Each scene shows the same named points in several views. A view is turned or mirrored, and shifted as a whole, has a little noise and may leave points out.
In the rows, zero is written as 128.

Scene 1
View 1
Z359: [168 118 100 140 107 109 126  78 162  98 137  94 114 139  70 145 140 142
 159 138 147 125 148 165 165 152 157 122  80 104 107 145 122 124 145 101]
Z275: [122 140 109 179 115 107 189  90 130 103 158  67 113 151 105 119 149 162
 142 156 153 140 142 130 123 159 121 113 102 115 177 162 112 113 144 124]
Z862: [138 164 130 103  74  91 147 122 129 132 136 139  74 145 125 142 126 123
 101 153 121 112 170 147 120 152  94 144  72  95 117  85  94  71 131 130]
Z357: [141 175 147 104 102  82 149 119 125 134 133 133  76 153 157 127 131 115
  88 156 139 120 168 146 128 165  91 152  93  96 120  94  77  59 144 149]
Z871: [142 155 101 211 162 128 174 104 135  65 174  89 145 133 178 151 159 120
 146 150 185 118 132 132 164 182 145 122  98 134 176 181  71 121 139 107]
Z211: [176 139  88  79 104 125 118  88 178 152 112 130  87 137 114 153 135 115
 132 151 129 110 169 162 133 172 150 123  67  89  94  97  94  93 137 116]
Z37: [148 134  89  84  94 114 125  91 163 163 124 134  60 128 138 133 132 107
 108 133 122 114 159 141 119 137 103 139  79 100 136  83 105 101 115 124]
Z456: [138 163 130 164 120  92 133 117 130  76 160 136 109 134 169 149 137  98
 104 126 159 107 143 146 170 145 106 158  90 118 133 135  93  99 131 129]
Z787: [156 170 115 185 148 125 156  97 139  80 173 104 135 139 158 143 151 115
 144 176 169 103 145 145 159 200 137 113  91 131 146 143  67  98 142 104]
Z718: [117 161 139 144 107  76 162  90 124 123 144  95  93 160 114  99 139 142
  97 148 141 136 154 140 133 151  93 141 112 104 148 132 121  79 148 162]
Z16: [137 165 144 180 140  81 134 106 122  68 170 119 116 142 172 128 136 101
 104 129 171 116 138 148 181 146  99 159 109 126 142 144  94  96 138 136]
Z441: [ 75 137  89 190  73 103 198 108 122 102 174  97  90 131 114 127 147 150
 112 128 126 127 138 103  96 115  75 128  85 121 215 150 142 130 107 136]
Z199: [156 187 140 128 130  92 115  89 141 120 154 140 103 151 154 119 139  90
  92 172 141  92 160 164 161 185 105 141  99 114  98  90  88  56 145 149]
Z440: [167 149 142 110 141  82 111  87 144 121 128 115  88 148 158 117 130 102
 104 129 165 128 151 161 174 151 114 159 113 104 111 118  88  84 147 137]
Z861: [117 159 126 135 108  92 180 128 120 122 143 117  78 140 181 128 136 125
  95 131 152 135 151 118 115 141  83 155  99 106 178 125  80  91 127 140]
Z873: [169 120 132 137 116  88 139 113 135  82 136  96 101 138 122 154 129 139
 150 112 177 143 143 157 174 135 144 148  90 100 122 152  93 123 146  93]
Z4: [141 159 127 179 100  91 101  74 127  70 211 132 106 131 100 118 130  95
 123 162 127  70 139 164 166 143  73 127  93 147 128  84 128 107 108 103]
Z327: [156 145 159 116 104  70 149 106 116 108 141  95  84 153 114 118 123 143
 127 141 159 143 156 154 146 146 106 147 104 100 125 119  90  87 149 114]
Z324: [147 130  87 162 166 126 153  85 155 112 148  88 105 130 182 125 147 111
 136 125 179 130 130 130 150 153 130 134 109 127 184 157  80 131 127 112]
Z744: [125 163 149 129 116  70 158 115 118 118 132 116  83 152 167 119 133 122
  82 125 157 140 154 137 142 140  89 167 109  99 142 132  93  76 146 161]
Z574: [ 83 180 147 192  86  64 178 124 100  79 172 125 105 153 136 122 139 132
  72 137 134 120 149 127 138 133  65 158  96 116 160 145 130  79 138 174]
Z193: [155 148 117 158 141  96 125  79 152  94 146 105 120 144 135 128 142 115
 123 135 163 122 141 156 179 156 133 142 106 115 123 150 109 105 147 133]
Z63: [162 133 132 120 121  87 129  50 143 133 146  68  89 159  68  83 132 150
 144 163 146 136 151 165 145 156 114 115 118 110 124 114 123 101 148 119]
Z793: [127 121  86 154 105 120 175  85 148 117 146  79  99 138 102 130 143 152
 146 138 144 138 143 127 119 141 124 116  88 112 176 152 118 131 128 110]
Z652: [162 116  97 110 139 113 136  84 157 141 129  93  71 132 158 121 132 119
 136 116 169 139 138 139 141 136 118 144 107 111 163 125  85 126 125 105]
Z982: [126 135 140 166 115  80 183 120 109  83 150  81  99 144 142 132 134 150
 129 116 175 155 138 130 144 130 108 152 106 108 173 168  94 115 144 116]
Z924: [140 161 140 163 108  92 160 119 113  84 174 111 104 142 140 138 135 129
 129 154 156 116 150 143 142 161 101 134  90 119 149 124  83  93 134 106]
Z120: [106 168  92 160  91 117 175  91 146 130 151 116 108 147 111 125 153 133
 102 171 115 105 158 128 107 169 104 116  80 109 156 126 125  87 134 157]
View 2
Z861: [124 146  79 101 194 138 109 122  75 137 108 127 116 113 134 111 137 113
 120 171 135 197  75 125 127 109 156 117 143 122 115 105 106 113 174 136]
Z193: [112 124 114 124 143 117 122  99 122 127  91 158 123 120 153  95 131 123
 149 137 137 118 134 127 133 123 138 141 101 165 151 128 113 123 141 134]
Z871: [ 99 110 105 122 157 148 127 108  96 144  62 127  73 107 135 147  99 162
 160 133 169 139 147  91  87 105 144 167 101 144 159 139  69 113 134 105]
Z211: [142 173 126 129 173  73  95 109 122 134 133 145 155  85 155  78 157  67
 113 104  98  88 121 102 142 138 162 102 134 175  96 150  94  92 137 142]
Z924: [115 122 101 129 173 124  84 120 108 121  91 158 121 108 133 109 131 128
 151 144 159 146 108 102 119 100 158 128 130 115 125 113 100 123 183 122]
Z652: [148 133 117  93 156 109 136 152 107 151 117 126 122 123 141 103 118 101
 118 164 111 137 105 114 103 120 153 108 125 173 105 143 122 104 133 145]
Z324: [127 116 111  96 150 131 147 139  98 157  88 119  83 120 137 136  97 134
 139 155 135 143 128 107  83 114 142 143 112 170 134 147  94 107 116 131]
Z4: [146  80 134 162 156  80  92 118 141  90  93 234 135  97 147 115 116 112
 159 119 150 126  96 135 121 124 132 163 153 114 127 106 116 145 187 142]
Z441: [166 124 103 162 207 156 131 156  73 133 120 141 106  72  94 118 109 124
 162 155 124 230  99 132 118 112 153 197 105 102 108 126 119 125 195 153]
Z744: [105 147  75  97 176 134 106 100  92 126 104 139 135 131 145  86 156 112
 123 176 136 179  85 145 154 111 148 104 131 137 136  96 125 125 174 141]
Z120: [138 154  82 155 201 111  98 110  92 127 117 160 108  68 114 108 150  96
 154 109 118 182 119 143 155 126 140 155 122 122 115 135  82 120 166 158]
Z982: [117 125 102 114 168 164 115 139  94 137  95 118 121 125 121  93 124 147
 157 183 150 173 118 106 118  91 159 139  87 129 135 118 127 125 181 128]
Z456: [109 120 114 124 166 129 115  84 106 114  86 160 134 117 166 109 126 127
 126 148 158 141  92 115 125 119 150 144 137 142 149  98 107 118 170 115]
Z63: [142 128 105 123 142  82  87 160 142 129 121 176 129 119 106  69 153 102
 177 137 110 114 151 138 143 108 136 103  90 147 105 153 132 140 152 174]
Z37: [162 158 117 121 186  81 115 130 104 132 141 152 150  90 150  91 143  65
 100 134  92 142  79 127 136 138 158 112 156 160  85 130 115 101 154 154]
Z787: [101 120 102 123 159 113  91 102 113 131  67 154  86 101 140 137 120 139
 160 111 166 113 142  93 102 107 146 139 125 136 143 135  62 115 134 112]
Z275: [132 132  94 140 176 140 105 150  99 144 104 131  95  94  94 104 129 134
 184 139 132 169 151 117 122 100 147 154  78 125 122 149  99 126 162 147]
Z359: [142 137 149 155 148 106 107 133 142 131 120 147 150  95 131  66 137 110
 164 115 114  80 165  96 132 122 156 146  68 170 121 163 124 117 149 141]
Z327: [119 138 101 111 159 117  80 134 120 124 110 150 147 129 128  67 153 114
 150 166 137 132 114 112 141  99 159  91 111 132 113 117 132 130 180 140]
Z862: [132 161  97 131 195  96  73 109 103 117 126 160 158  93 144  82 164  80
 118 135 124 148  81 117 154 121 165 101 155 123  97 108 107 112 187 139]
Z16: [ 97 106 103 113 153 132 118  87 109 114  73 167 118 131 160 112 124 139
 141 163 167 148 100 131 127 113 135 141 128 140 162  96 116 129 164 120]
Z793: [154 135 116 145 177 131 122 160 100 146 121 129 113  87 104 100 117 117
 163 139 114 157 138 109 114 112 154 159  86 142 105 157 111 113 157 149]
Z199: [102 139  84 114 164  76  79  74 122 108  96 194 127 117 164 103 165  93
 126 120 141 120 100 143 158 126 133  96 164 144 135 105  90 126 149 139]
Z718: [121 142  72 124 177 121  98 120 102 125 113 161 121 116 118  81 158 109
 157 152 125 179 114 154 163 112 136 122 107 127 126 118 122 136 173 162]
Z873: [120 129 140 122 149 135 113 126 124 128 103 127 153 122 147  74 128 131
 146 161 141 104 131  84 115 105 170 128  86 160 132 129 132 113 167 115]
View 3
Z873: [138 153  98 182 155 114 120 148 145 118 116 150 129 150 100 164 175 115
 151 133 104 140 113 108 126 134 116 122 151 114 159  73 148  86 113 103]
Z862: [133 161 112 162 175  89 158 126 118 123 127 118 200 149 108 160 136 115
 171 179 116 156 121 157 108 154 155  69 116 176 201  81  95 126 137 114]
Z744: [ 99 152 108 125 163  97 104 160 136 117 117 124 202 111 114 147 152 141
 143 178 114 126 100 163  93 142 142  84 127 147 188  53 118  94 149 116]
Z871: [ 81 114 104 142 110 143  65 148  97  63 102 177 152 165 149 148 187 111
 147 134 116 134  95 130 139 124 113 128 138 125  98 133 150  62 132 134]
Z120: [122 135 114 128 154  92 136 123 101  88 104 136 201 198 143 119 116 100
 157 195 132 123 100 150 103 141 138  91 109 176 141 108 109 119 157  98]
Z4: [121 160 115 213 171 121 143 107 131 113 100  80 198 149 174 130 107 127
 165 186 127 194  87 125 174 127 116 105 127 138 147 144 129  70 150 111]
Z63: [151 195 118 146 171  53 118 116 161 105 112 115 127 158 150 110 114  96
 132 187  98 154 104 117 118 157 121 116 140 138 161  98 154 119 113  69]
Z793: [130 129 124 143 127  99 137 138 103 105 113 137 133 194 127 141 130  97
 133 164 133 115 112 124 111 146 106 120 130 135 111  92 147 125 137  79]
Z861: [ 87 130 125 125 130 109 118 158  99 116 127 121 194 122 118 167 149 132
 142 171 131 123 111 174  93 150 134  76 117 151 160  65 116 112 152 122]
Z652: [125 138 119 127 114  99 114 167 112 147 130 126 122 133 111 149 132 128
 133 147 110 153 119 135 116 150 110 124 136 154 173  91 164 123 115 109]
Z456: [101 131  96 170 156 137 109 152 124 112 108 134 199 133 124 153 161 139
 164 156 116 155  96 137 135 121 130 104 135 140 169  96 126  64 146 138]
Z324: [ 99 116 115 119  99 125  83 170  97 115 117 146 134 146 133 142 151 128
 132 141 115 141 106 136 127 137 103 134 135 143 134 114 168  96 126 122]
Z357: [112 167 109 137 169  86 119 136 128 113 124 126 206 118 118 154 148 126
 163 182 105 156 114 170 102 156 163  68 119 176 211  79 102 114 136 126]
Z327: [124 180 113 159 171  82 121 129 149 108 124 123 155 126 120 158 156 113
 145 167 105 143 111 138 107 155 134  85 137 126 176  64 128 105 121  94]
Z440: [129 166  95 139 166  93  94 157 153 133 119 129 167 113 115 132 148 139
 151 161  90 168 104 135 121 139 137 115 140 158 215  87 143  88 120 124]
Z924: [ 99 154 116 170 153 115 119 124 115  89 116 130 177 139 139 165 163 113
 156 163 120 149 105 146 130 143 132  85 128 130 141  99 119  91 135 117]
Z199: [118 173  95 145 179  95  98 129 139 104 110 131 210 129 144 124 140 129
 173 183  90 189  99 153 132 142 159  95 122 185 216 126 115  88 129 139]
Z574: [ 83 138 113 163 180 119 124 137 135  87  97 103 244 138 147 138 140 137
 145 204 144 106  77 159 105 122 133  76 121 117 132  64 104  62 189 103]
Z787: [ 98 143 104 153 132 123  77 126 106  61 105 171 159 163 153 147 178 102
 164 145 103 164 102 134 146 136 133 113 129 149 131 148 133  81 119 134]
Z16: [ 89 142  99 160 155 132  86 154 137 102 102 128 195 115 141 141 167 144
 150 162 112 151  87 139 134 121 125 109 139 124 160  95 136  51 147 132]
Z211: [172 159  96 147 159  84 147 133 120 138 125 155 149 188  96 136 128  99
 179 152  93 177 130 120 121 154 148 114 122 201 217 117 127 141 104 114]
Z982: [ 98 140 119 151 139 114 107 154 127  97 115 137 154 135 121 167 173 120
 128 155 128 102 103 139 103 141 113 100 140  98 120  52 139  85 142  95]
Z275: [111 142 124 136 136  94 111 128 114  72 105 145 147 186 145 136 148  94
 130 170 129 103 101 132 105 147 114 107 129 120  97  92 139 106 140  81]
View 4
Z982: [114 132 156  85  61 142  94 130 110 138 118 146 137 145 133 114 121  93
 123 127  94 141 161 142  95 120 137 133 218 126 101 118 146  88 102 103]
Z924: [ 93 150 157  80  63 145 102 132 137 121 100 119 145 101 144 122 107  90
 139 133 112 154 150 155 104  86 134 120 177 103 126 116 126  98 118 121]
Z327: [ 85 131 137  79  91 134 104 146 157 154 136 130 161 117 170 121 117 126
 156 115 101 144 155 140  98  97 134 125 198 108 127 133 139 134 123 115]
Z357: [ 92 156 146  71  64 124  87 162 191 151 124 121 176  98 163 141 108 124
 154 119 107 148 130 149 128  93 142 110 126 115 140 118 149 151 111 120]
Z37: [133 125 118  67 103  83  95 174 176 134 138  87 174 100 145 140  89  84
 169 117  67 156 137 170 114 128 145 125 118 109 126 121 132 184 127 144]
Z718: [113 122 132  94  87 150 105 166 152 142 102 144 145 130 157 125 124 114
 125 105  91 143 135 135 136  93 128  98 165 121 120 129 168 132  97 130]
Z873: [102 143 152  69  91 133 102 115 131 143 148 123 129 133 132 121 120 107
 141 121 102 163 171 141  84 130 142 161 224 105 115 127  99 135 148 123]
Z359: [113 122 132  77 143 135 120 125 143 119 130 109 107 120 146 127 118  94
 134 103  92 189 161 146 110 121 131 152 212  95 114 129  85 159 172 159]
Z120: [128 121 140  92 101 135 102 165 159 100  79 123 130 106 160 143 105  71
 110 110  85 174 127 161 158  92 135  95 130 122 112 110 150 120 113 153]
Z456: [105 175 161  71  39 148  95 127 137 131 112 116 140 113  93 127 112 104
 133 136 120 146 138 141 115 113 144 136 151 102 133 117 114 131 119 128]
Z63: [101 109 100  95 142 146 134 163 154 137 121 126 132 119 168 106 120 113
 152  99  72 162 152 144 101  83  99 102 210  86 123 148 135 165 135 145]
Z793: [141 100 134  92 116 119 110 145 121 104 107 120 120 130 149 122 108  54
 122 115  65 170 156 167 107 124 129 125 198 118  90 114 131 112 122 140]
Z211: [110 150 131  63 129  94  97 152 203 128 145  93 142  95 163 151 103  93
 157 109  72 197 149 169 118 120 138 130 144 102 130 118  96 197 167 148]
Z193: [110 164 142  79  82 155 112 133 143 132 121 130 110 132 103 121 133 107
 123 117  89 170 147 138 115 112 117 126 185  97 124 133 106 159 139 139]
Z324: [135 169 139  83  55 124 100 139 124 114 118 125 115 137  81 114 123  56
 124 142  42 170 160 170  79 133 105 113 189 104  98 118 117 134 110 112]
Z871: [111 191 171  89  43 155 100 110 114  92  88 135  87 128  85 118 133  54
  98 147  76 189 161 168  95 108 107 112 208 103 101 106  98  88 126 116]
Z441: [160  72 144  99  91 130 105 152  83  89  71 119 136 127 140 120  92  38
 108 121  88 136 138 159 131 119 152 121 166 135  85 103 168  60  84 146]
Z16: [100 178 157  79  31 167 103 129 126 137 104 131 133 124  84 113 125 114
 129 136 116 138 137 133 109 102 127 123 168  97 133 126 122 127 106 122]
Z787: [ 88 195 164  84  60 152 104 117 147  97  91 120 101  99 115 125 123  71
 115 142  87 196 154 170 100  83 105 104 186  88 122 113  93 111 140 124]
Z440: [ 96 175 132  71  65 135 100 150 174 162 145 128 150 126 116 121 127 133
 156 120  91 151 144 138 101 110 122 122 163  97 139 138 122 187 126 121]
Z574: [115 123 162  87  45 169  98 151 121 132  75 142 152 128 131 124 112 111
 111 117 138 115 119 124 156  93 155 113 140 132 125 118 175  84  77 132]
Z199: [ 83 189 140  77  61 148 103 156 195 139 109 115 147  89 130 133 118 126
 149 122 106 165 125 146 130  75 117  96 121  86 158 132 119 178 128 139]
Z4: [100 129 121  84  89 170 137 139 114 102  72  82 144  75 105 105  88  98
 159 125 139 135 123 145 111  66 126 125 144  54 158 138 107 135 127 173]
View 5
Z787: [ 99  95 112 100 128 144 149 115 104 110 140 128 125 119 133 179 199 127
 107 138 134 132 208 153 102  74  73  97 175 116  76 137 160 166 116 144]
Z440: [102 140 148 127 110 127 126 139 109 128 173 108 142 126 114 158 134 125
 119 104 157 160 195 118 140  99 111 123  85 157  76 143 139 179 120 192]
Z871: [ 85  84 102 125 141 121 175 102  96 110 147 142 126 113 163 191 195 142
 114 129 130 121 186 179 113  92  82  99 190  79  74 133 158 165  97 138]
Z924: [ 93 129 135 105 112 150 143 114 125  89 171 130 110  97 137 153 181 128
  94  99 138 133 197 146 118  92  82 111 127 126 100 142 129 136 123 134]
Z37: [ 90 154 130  65 147 146 130 159 152 110 131 114 136 119 112 135 160 112
 117 105 137 120 165 117 158 137 134 126  72 194 118 153  88 176 129 174]
Z4: [110 119 150 114 104 149 130 102 128 122 143 128 108 111 111 130 196  86
  78  93 158 111 200 126  93  63  54  89  77 151 157 141 106 173  70 116]
Z193: [105 113 129 135 112 132 140 126 107 130 148 106 145 136 148 169 152 122
 108 126 146 127 191 148 131  80 108 114 108 119  95 132 145 176  98 163]
Z441: [ 69 118 109 118 160 132 173 119 159  72 143 142  93  80 220 139 176 134
  91  73 134  87 151 169 128 132 118 117 116 126 161 128  74 123 106  96]
Z359: [107 131 134  89  84 165 139 133 127 131 123  92 141 146 147 165 163 128
 113 162 130  76 186 171 158  62 130 118  81 124 106 137 142 159 106 140]
Z327: [ 92 153 154 107  87 149 129 135 130  98 180 108 111 102 143 152 145 144
 111 102 152 136 198 138 144  89 109 124  80 154  84 141 138 131 141 151]
Z120: [ 98 108 104 105 156 157 129 152 160  87 122 107 121 111 188 140 171 111
  78 111 129 119 187 127 108 110 114 120 129 163 144 122 105 146 142 135]
Z456: [103 127 138 134 126 134 146 114 115 106 179 133 139 113 112 151 170 108
  92  89 134 151 190 136 122 107  96 119 122 102 105 145 120 164  96 166]
Z211: [108 145 130  50 122 173 115 165 141 122 118  91 153 148 100 149 164 110
 117 154 122 114 188 123 155 103 141 126  90 179  97 146 123 177 142 182]
Z982: [ 76 135 133 134 111 124 168 112 119  88 187 133 107  90 183 166 151 160
 115  92 142 122 175 174 146 109 110 122 115 100  83 136 132 125 121 134]
Z744: [ 93 140 134 136 131 129 131 143 128  90 187 115 125  98 155 149 132 132
 102  78 148 168 192 119 133 124 116 135 106 148  89 134 121 143 145 175]
Z324: [ 74 107 108 110 154 101 177 117 103 123 139 142 126 116 156 185 171 147
 142 114 150 119 161 167 142 118 104 105 142 127  72 140 135 184  96 156]
Z873: [ 94 147 148 107  84 147 152 117 111 117 171 115 135 124 129 169 156 145
 121 130 132 108 181 176 166  85 122 124  91  96  79 146 145 147 105 155]
Z16: [102 116 138 158 120 118 149 107 104 113 186 133 130 107 134 160 160 119
  95  83 149 159 194 137 113  96  81 110 123 105  96 139 132 165  91 161]
Z275: [ 80 109 110 114 124 139 156 127 134  92 138 116 102 105 215 170 164 153
 109 122 140  98 181 172 128  90 108 112 133 131 105 119 134 129 130 114]
Z652: [ 74 141 129  86 136 112 160 133 115 125 144 130 125 117 137 168 153 146
 151 110 154 115 160 151 167 125 126 115  91 164  74 148 122 180 113 167]
Z793: [ 78 122 114  89 132 140 162 129 140 103 122 119 111 112 195 162 169 149
 120 126 135  76 164 176 149 104 126 115 109 138 114 131 117 144 120 119]
Z718: [ 92 126 130 136 123 136 128 143 140  92 163 101 113 101 194 148 134 132
  95  90 156 143 193 125 119 103 112 125  92 163 113 123 121 137 141 146]
Z862: [102 154 141  81 123 172 113 154 156  83 164 110 124 105 112 128 164 107
  86  96 128 145 198 107 134 120 116 133  90 170 117 147 101 138 152 163]
Z574: [ 97 119 133 172 133 138 140 122 144  69 193 125 113  79 192 132 153 114
  59  53 140 156 192 128  99 114  97 128 115 112 146 122  97 117 118 134]
Z861: [ 76 139 123 114 156 126 151 137 139  75 180 140 111  83 154 146 159 137
 106  68 138 156 175 132 133 148 113 127 127 144  94 141 105 141 141 160]
Z357: [101 145 138 104 129 150 113 154 141  86 179 112 125 103 117 136 150 118
  94  87 140 177 205  98 125 123 109 132 107 171  93 141 118 146 161 180]
View 6
Z63: [105  98 111 134 107 113 122 126 151 119 134 106 114 136 148 140 141 151
 108 101 100 172 161 140 128 130 102 108 124 131  82 167 164 177 158 152]
Z982: [120 171  67 137 139 132  95 136  99  99 122 175 105 112 123 172  93 145
 128  88 107  96 159 152 124 144 102 111 122 105  94 133 141 158 115  95]
Z4: [ 95 134 108 176 129 127 117 129 113 148 119  94 164 136 133 182 143 172
 120 121  91 181 101 156 146 129 185  60  90 128  83 122 133 100 113 136]
Z574: [139 197  76 145 135 136  81 115  80 123  97 142 126 144 113 201 152 158
 110 115 118 108 107 119 162 132 102 106 109  99  60  90 104 122 130  85]
Z787: [135 135 112 131 152 147 133 161 153 132 120 143 105 100 146 192  73 134
 124 109  95 124 113 123  96 142 156  74  43 103  92 152 141 147  91 120]
Z440: [121 132 126 100 148 130 118 127 134  94 156  85 103 124 120 152 134 132
 136  99 121 102 110 163 121 100 129 103 115 142 122 159 114 144 138 130]
Z16: [120 173 102 125 160 145 116 114 110 111 118 129 118 129 112 175 103 139
 135 109  95  96  96 154 126 117 158  87  97 114  94 134 115 125 116  98]
Z357: [145 135 126 103 141 126  88 170 108  99 154  83 118 119 138 183 168 139
 127  93 143  98 108 120 142 114  96 108  89 126 110 124  98 137 146 121]
Z873: [107 140  79 139 136 129 122 129 126  97 141 135 106  84 124 167 100 141
 128  97 123 108 181 185 119 117 141 103 109 129 128 155 145 172  95 126]
Z861: [142 168  96 126 143 126  73 180  98 102 151 147 115 121 122 182 132 140
 134  89 129  94 110 130 120 149  77 110 115 116  99 117 100 118 126 103]
Z324: [124 156  93 138 148 131 122 163 154 111 151 176  90 116 116 156  65 129
 139 101  95 120 110 157  68 157 114  91 118 125 100 164 129 124  92 122]
Z652: [115 133 105 133 134 115 110 176 144  97 180 140 100 115 121 141 104 134
 139  90 114 125 132 173  85 145  96 104 141 143 123 166 126 132 114 141]
Z718: [134 152  99 126 123 125  96 126 121 114 121 124 106 143 127 169 151 147
 110 106 118 128 127 118 141 130  80 118 120 114  73 130 124 149 150 115]
Z193: [121 144 100 131 141 137 139 109 154 115 128 122  95 116 117 165 110 135
 119 119 109 125 125 157 109 117 142  96  99 128 101 159 131 152 106 131]
Z871: [135 168  85 140 159 150 132 149 149 129 111 191  92 102 128 190  40 128
 126 111  84 111 116 133  79 156 147  77  64  96  86 151 141 142  72 103]
Z37: [130 122 114 144 116 108  96 191 139 107 190  94 116 112 126 165 174 143
 126 106 159 150 120 156 113 134  83 103 128 157 127 138  98 108 115 162]
Z275: [131 148  73 154 119 129 106 147 140 127 112 180  98 118 137 179  98 147
 104 108 105 147 160 120 112 163  84 106 102 100  65 139 155 163 112 117]
Z744: [138 165 105 106 146 132  88 140 100  94 140 117 107 131 117 170 145 137
 130  96 128  82 112 136 136 117  91 118 119 119 100 125 100 137 143 102]
Z862: [137 126 111 132 123 120  85 181 107 109 157  81 129 107 140 191 183 151
 120 100 161 126 133 134 147 121  98 105  90 133 114 115 102 130 129 138]
Z441: [132 190  48 194 109 118  75 163 102 138 121 197 122 133 115 195 130 163
 107 117 119 161 139 130 124 186  67 105 137 107  59  97 123 104  98 110]
Z456: [126 168  97 135 156 141 114 134 113 112 130 121 118 111 113 188 118 142
 133 112 119 101 104 157 126 118 151  86  90 124 111 128 107 118  98 110]
Z793: [126 143  68 170 111 117 108 163 148 124 137 174 100 109 131 172 112 149
 109 109 120 163 168 146 102 167  80 107 123 120  86 142 148 148  98 137]
Z359: [110 116  79 160 110 124 143 123 166 121 135 119 100  90 130 168 120 147
 104 122 133 162 185 171 115 122 135  98  99 137 112 162 155 174  90 159]
Z924: [125 146  98 139 140 134  99 161 106 117 125 133 131 108 142 191 115 150
 126  96 111 118 134 135 133 138 135  89  77 108  98 127 132 140 112 111]
Z211: [137  94 118 134 116 119 128 179 174 111 179  74  97  85 137 172 163 132
 114 113 169 151 147 153 107 115 108 101  84 155 136 158 117 145 102 178]
Z120: [157 151  91 152 116 132 103 156 148 140 124 130 102 126 128 199 156 147
  95 129 143 153 114 103 125 147  81 103  85 115  67 117 109 128 110 133]
Z199: [139 123 147 104 146 136 120 143 137 119 138  61 118 128 136 177 156 138
 125 112 123 120  78 121 133 103 141  87  65 130 101 139 102 130 139 133]

Which points are out of place in each view (at most two, in the order of its rows)? Write - if all are in place.
view 1 -> -
view 2 -> Z324, Z359
view 3 -> Z574
view 4 -> Z357, Z441
view 5 -> Z744
view 6 -> Z120
